Each row is a point on a landscape with many valleys, with its height.
A ball rolls from a point to the lowest of its 2 nearest points, and stops where none of them is lower. Distance is the straight distance between rows; heights are no part of it.
Q196: [161 149 122 141 179 208  68 135 154 105 164 117 195 122 209 158 102 142
 206 119 160 111 110 120 120 183 108 146 138]  (h 307)
Q422: [159 132 111 130 150 151 112 141 116 133 106 121 155 109 153 135 111 150
 163 172 127 124 124 133 120 155 124 121 125]  (h 649)
Q350: [119 148 121 107 131 122 149 119 111 159 170 118 118 132 115 117 130 114
  78 137 138 123 104  98 147 133 104 123 113]  (h 835)
Q144: [ 90 118 159 118 104  89 171 105 156 141 114 162  58 169 124  90 178 107
  77 109  70 135 116 170 157 125 126 136 153]  (h 719)
Q494: [ 86 141 105  76  85  96 135 101  82 174 162 101 124 116  84 105 146 104
  36 145 155 119  93  74 163  86  95 108  94]  (h 850)
Q474: [167 118 101 170 161 120 121 126  85 159 106 124 122 117 149 136 107 142
 119 192  91  80 102 176 114 137 133  92 109]  (h 623)
Q50: [147 139  89 134 142 155  90 149  96 138 122 137 175 105 139 138 112 147
 143 156 161  89 118 123 123 146 121 105 115]  (h 668)
Q721: [166 111 107 184 176 159 109 136 109 134 129 103 130 124 151 153  83 141
 157 187  62  83 106 173 113 142 127  84 104]  (h 667)
Q995: [132  84 111 128  87  83 117 131  75 123  63 132 115 108 103 114 120 162
 124 161 151 144 143 128 122  90 164 129 123]  (h 468)
Q14: [172 143 110 125 173 169 114 140 132 151 168  93 129 103 187 124 122 111
 129 201  57 111  85 140 116 158 114 125 122]  (h 746)
Q135: [ 74 166 116 124 123 126 135 133  71 139 152 190 177 150 105 137 118  95
  53  53 180 112  99  66 168 156 118 118 109]  (h 848)
Q467: [ 87 125 164 142 110 124 150 132 160 103 122 175 114 161 114 128 152 105
 142  45 191 167 158 116 146 121 136 163 150]  (h 443)
Q582: [111 157 153 166 174 148 167 130 136 138 176 172 122 165 148 139 119  97
  90  62 100  98  91 130 147 177  96 128 132]  (h 666)
Q750: [161 111 134 115 113 110 141 123 133 114  81 108 110 104 144 105 123 142
 145 199  93 159 141 163 111 131 164 142 115]  (h 305)
Q714: [114 150 140 153 167 149 158 126 162 129 162 151 114 151 161 123 140 109
 125  93  99  98 114 146 120 185 115 155 146]  (h 646)
Q642: [104 134 135 126 123  91 172 105 134 140 103 166  79 149 129  95 153 120
  75 130  82 109 105 160 135 160 126 148 154]  (h 747)
Q484: [136  97 100 150 107  79 130 114  68 143  65 154 107 108 111 106 119 155
  96 165 149 109 119 147 127 115 156 106 107]  (h 515)
Q438: [112 143 158  83  90  74 159 106 179 121 101 120  80 115 137  95 187 104
  90 128 104 152 130 135 115 117 130 153 156]  (h 389)
Q566: [129 130 132 194 198 160 113 136 144  91 145 178 171 167 163 142  78 148
 190  54 134  89 120 142 124 153 111 127 147]  (h 395)
Q628: [125  86 145 169 112  98 150 129 112 114 117 144  84 178  63 122 130 149
 130  87 111 158 160 141 138  89 138 128 145]  (h 773)
Q106: [130  99 106 179 138 131 111 133  69 140 136 103 152 138  64 162  93 158
 129 126 152 104 144 137 128  70 120  72  96]  (h 706)
Q843: [125  97 103 172 130 102 105 143 103 101  69 178 139 134 104 120  98 161
 168 106 156 126 167 120 120  99 155 130 149]  (h 457)
Q397: [138 115 176  95  93 107 144 133 166 105 101  77 113 114 118 125 146 112
 151 155 115 189 170 140 115  99 154 150 135]  (h 313)
Q253: [148 148  91 146 192 178  79 134 143 103 138 168 197 124 200 153  91 148
 186 111 150  77  98 132 119 187 107 126 136]  (h 329)
Q212: [147  89 151 179 127 122 132 144 122  98 131 122  99 168  73 139 101 142
 151 104  99 145 149 164 125 102 132 126 140]  (h 756)
Q817: [ 93 161 126 101 122 129 151 124 107 144 166 153 153 140 113 123 141  97
  78  77 169 118 107  71 155 140 103 132 115]  (h 845)
Q790: [104 114 129 121 104  81 159 106 112 148 106 183  98 131 116  96 149 122
  61 124 122 115 108 124 136 136 124 142 138]  (h 763)
Q328: [158 128 144 166 172 167 112 139 140 104 157 114 143 150 130 146  99 132
 180 110 113 125 134 143 127 143 122 127 136]  (h 594)
Q101: [146 133 106 175 192 177  79 140 147  88 127 152 193 146 172 146  74 169
 213  87 151  79 124 135 111 151 112 108 130]  (h 361)
Q682: [121  97 151 102  80 101 125 141 138 106  90  98 105 114 101 124 140 128
 150 150 158 193 172 118 125  78 170 155 134]  (h 370)
Q259: [ 98  92 152 133  88  91 150 121 105 124 140 131  82 155  57 119 134 129
  88 107 129 161 143 119 149  79 135 134 137]  (h 788)
Q911: [138 138 161  74 100 125 139 130 144 135 158  42 116 107 108 132 156 109
 112 176 122 160 143  94 127  92 111 129 111]  (h 806)
Q292: [104 129  45 141 119 145  71 152  67 132 106 179 211 122  94 160  87 161
 153  97 205  74 143 107 122  91 134  77 104]  (h 687)
Q393: [138 115 114 190 171 112 143 129 124 114  99 188 107 163 141 130 101 149
 140 111  82  83 121 185 123 154 136 115 147]  (h 325)
Q680: [122 139 132 167 167 140 120 131 144 100 139 185 155 160 146 136 105 138
 159  54 164 107 130 130 130 163 122 138 146]  (h 418)
Q131: [116  81 121 117  75  88 124 135 105 116  61 143 107 103 104 110 135 143
 136 140 159 179 169 111 112  91 171 156 144]  (h 420)
Q4: [ 91 144 152 146 138 114 174 132 135 140 170 170 108 189 104 112 132  93
  64  61  95 123  92 124 162 142 106 129 129]  (h 685)
Q380: [146 147 161 132 167 200 130 124 177 129 207  83 127 126 178 158 134  91
 156 120 102 138 111 110 121 149  97 141 118]  (h 255)
Q75: [116 121 101  91  97 132 111 130  76 167 156  79 148 113  72 145 136 135
  94 145 178 146 132  77 143  85 123  99 105]  (h 833)
Q478: [105 167  73  73 109 157  86 130 100 165 128 165 186  94 140 131 139 132
 114 119 214 106 127  62 145 165 136 139 109]  (h 689)
Q556: [126 167 171  76  86  79 157  96 208 110  70  97  90 104 170 108 204  88
 113 140  89 154 142 152 100 129 144 149 151]  (h 341)
Q201: [118 150  48 131 137 156  71 148  71 146 121 172 204 115 119 149 102 152
 130 120 189  67 121 105 121 149 121  87 111]  (h 680)
Q933: [161 127 165 125 151 155 154 127 167 151 183  62  68 133 132 122 138  98
 117 154  30 142 114 164 121 135 110 124 125]  (h 327)
Q535: [128 131 121  89 116 124 140 124 106 155 161  68 114 113  94 121 140 121
  88 164 139 142 117 102 130 101 103 117 107]  (h 821)
Q509: [123 151 168  85 116 109 166  98 195 127 146 101  97 123 151 118 180  82
 103 107 108 149 136 127 122 119 111 152 142]  (h 410)
Q644: [ 87 127  83  61  62  72 126 102  97 160  83 159 137  84 117  93 152 131
  62 152 182 128 120  74 129 121 154 140 116]  (h 716)
Q989: [138 146 194  96  98 115 160 110 203 100 123  63  98 123 142 123 169 106
 157 143  89 188 161 162 117 108 148 152 138]  (h 362)
Q945: [148 135 154 104 113 113 149 124 168 108  74 115  98 108 178 112 145 112
 155 183  88 162 139 177 107 138 158 156 147]  (h 218)
Q661: [ 85 127 108  75  68  91 134 121  90 156 136 112 138 113  82 124 151 131
  69 121 182 144 124  56 150  91 119 124 103]  (h 841)
Q590: [141 105 119 167 140 106 115 142 116 106  79 174 114 140 123 114 111 160
 156 117 117 109 143 165 119 139 144 128 153]  (h 396)
Q533: [171 119 127 157 171 160 125 130 131 134 149  99  95 121 163 136 107 137
 142 174  51 113 104 174 108 164 125 114 135]  (h 707)
Q312: [133 153 187  98 121 139 153 118 202 106 155  83 101 117 151 127 171  92
 151 114 116 167 155 139 113 122 119 151 141]  (h 387)
Q708: [110 129 142 122 106 114 145 123 151 114 112 166 119 128 134 123 161 120
 131  97 149 153 147 119 130 137 144 172 153]  (h 462)
Q617: [139 159 148  62 106  94 144 102 191 117  76  99 114  86 185 101 163 108
 126 190  84 153 131 161 103 148 151 148 137]  (h 284)
Q428: [128 107 104 151 124 135  78 142 113 113 101 156 168 128 111 134  95 161
 184  91 198 131 159  95 125 113 149 132 136]  (h 496)
Q262: [155  97 136 186 141 141 119 135  96 126 150  92 127 159  74 155  99 162
 156 138 108 117 142 153 118  90 119  96 111]  (h 728)
Q581: [137 107 148 181 154 157 108 155 131  97 163 111 156 162  93 167  87 156
 186  81 144 135 154 128 140 108 117 115 134]  (h 569)
Q902: [148 144 172 129 157 181 150 123 188 132 206  67  95 131 174 144 145  87
 137 140  60 147 127 138 117 136  99 136 133]  (h 285)
Q359: [159 155 137  94 145 151 116 127 146 140 163  56 123  84 169 133 133  99
 122 209  74 135  97 133 113 132 113 122 105]  (h 775)
Q985: [118 160  64 105 122 171  68 147  99 149 134 163 210 106 130 150 116 140
 146 102 214  90 120  84 140 151 127 116 123]  (h 686)
Q868: [118 119  77 160 131 134  95 139  73 138 131 147 171 135  73 160  94 163
 138 103 175  90 147 107 129  86 118  79  96]  (h 695)
Q575: [148 111 141 179 164 124 149 135 149 121 103 159  76 162 147 115 120 138
 147 131  36 116 113 207 122 159 143 128 165]  (h 384)
Q161: [153 144 141 134 167 202 104 127 169 109 184  75 160 121 199 158 126 122
 189 130 123 135 118 123 122 167 111 145 128]  (h 282)
Q415: [ 90 170  79  28  81 139 102 109 134 162 130 141 185  73 142 126 152 109
  93 118 219 115 126  50 131 133 134 149 109]  (h 694)
Q245: [138 110 105 168 142  90 135 111  86 157  94 146 109 115 124 108 121 155
  90 168 111  87 105 166 120 132 135 109 112]  (h 568)
Q399: [162  99 159 126 123 117 144 129 125 129 111  65  97 116 114 121 128 133
 135 202  88 165 139 169 133 108 150 116 108]  (h 219)
Q612: [159 102 163 139 146 142 150 134 136 136 165  68  84 131 102 133 114 127
 137 165  56 151 129 158 126 113 116 118 127]  (h 323)
Q710: [148 154 154  74 123 136 135 122 159 119 142  53 135  93 156 134 147 108
 139 200 104 167 138 120 111 122 122 127 106]  (h 791)
Q964: [141 105 128 152 128 154  92 153 110 104 143 100 157 143  65 166  93 155
 177  99 171 162 174  98 128  76 125 116 130]  (h 545)
Q479: [153 127 147 135 141 125 152 120 164 128 103 135  82 125 177 107 152 121
 147 166  51 127 122 190 122 169 140 145 151]  (h 302)
Q639: [115  90  94 152 121 144  65 169 102 107 113 128 176 125  86 158  79 164
 203  99 203 144 170  84 130  74 142  95 124]  (h 521)
Q560: [ 74 126 169 138 113  96 188 124 135 140 144 169  75 182  96 102 158  95
  43  74  65 134 106 153 171 132 114 124 139]  (h 701)
Q103: [104 135  78  38  61 106 110 121 109 154 100 149 156  73 130 114 154 127
  94 146 208 127 129  57 130 121 151 146 110]  (h 703)
Q542: [152 144 141 133 154 146 130 133 149 118 142 126 130 135 148 131 125 128
 142 122 123 124 125 140 121 158 116 141 140]  (h 620)
Q58: [ 92 119  98  85  81  66 149 100  91 148  87 173 110 109 117  81 156 133
  44 155 155 112  92 102 136 128 137 138 123]  (h 735)
Q586: [ 94 141 150 156 134 140 140 140 127 105 137 198 141 166 129 132 126 115
 123  35 180 130 123 110 151 144 124 160 142]  (h 433)

For each start below, name the point where the ball stops.
Q542 -> Q393
Q642 -> Q393
Q661 -> Q397
Q135 -> Q380
Q644 -> Q201
Q350 -> Q397
Q14 -> Q397
Q708 -> Q380
Q212 -> Q201
Q494 -> Q397
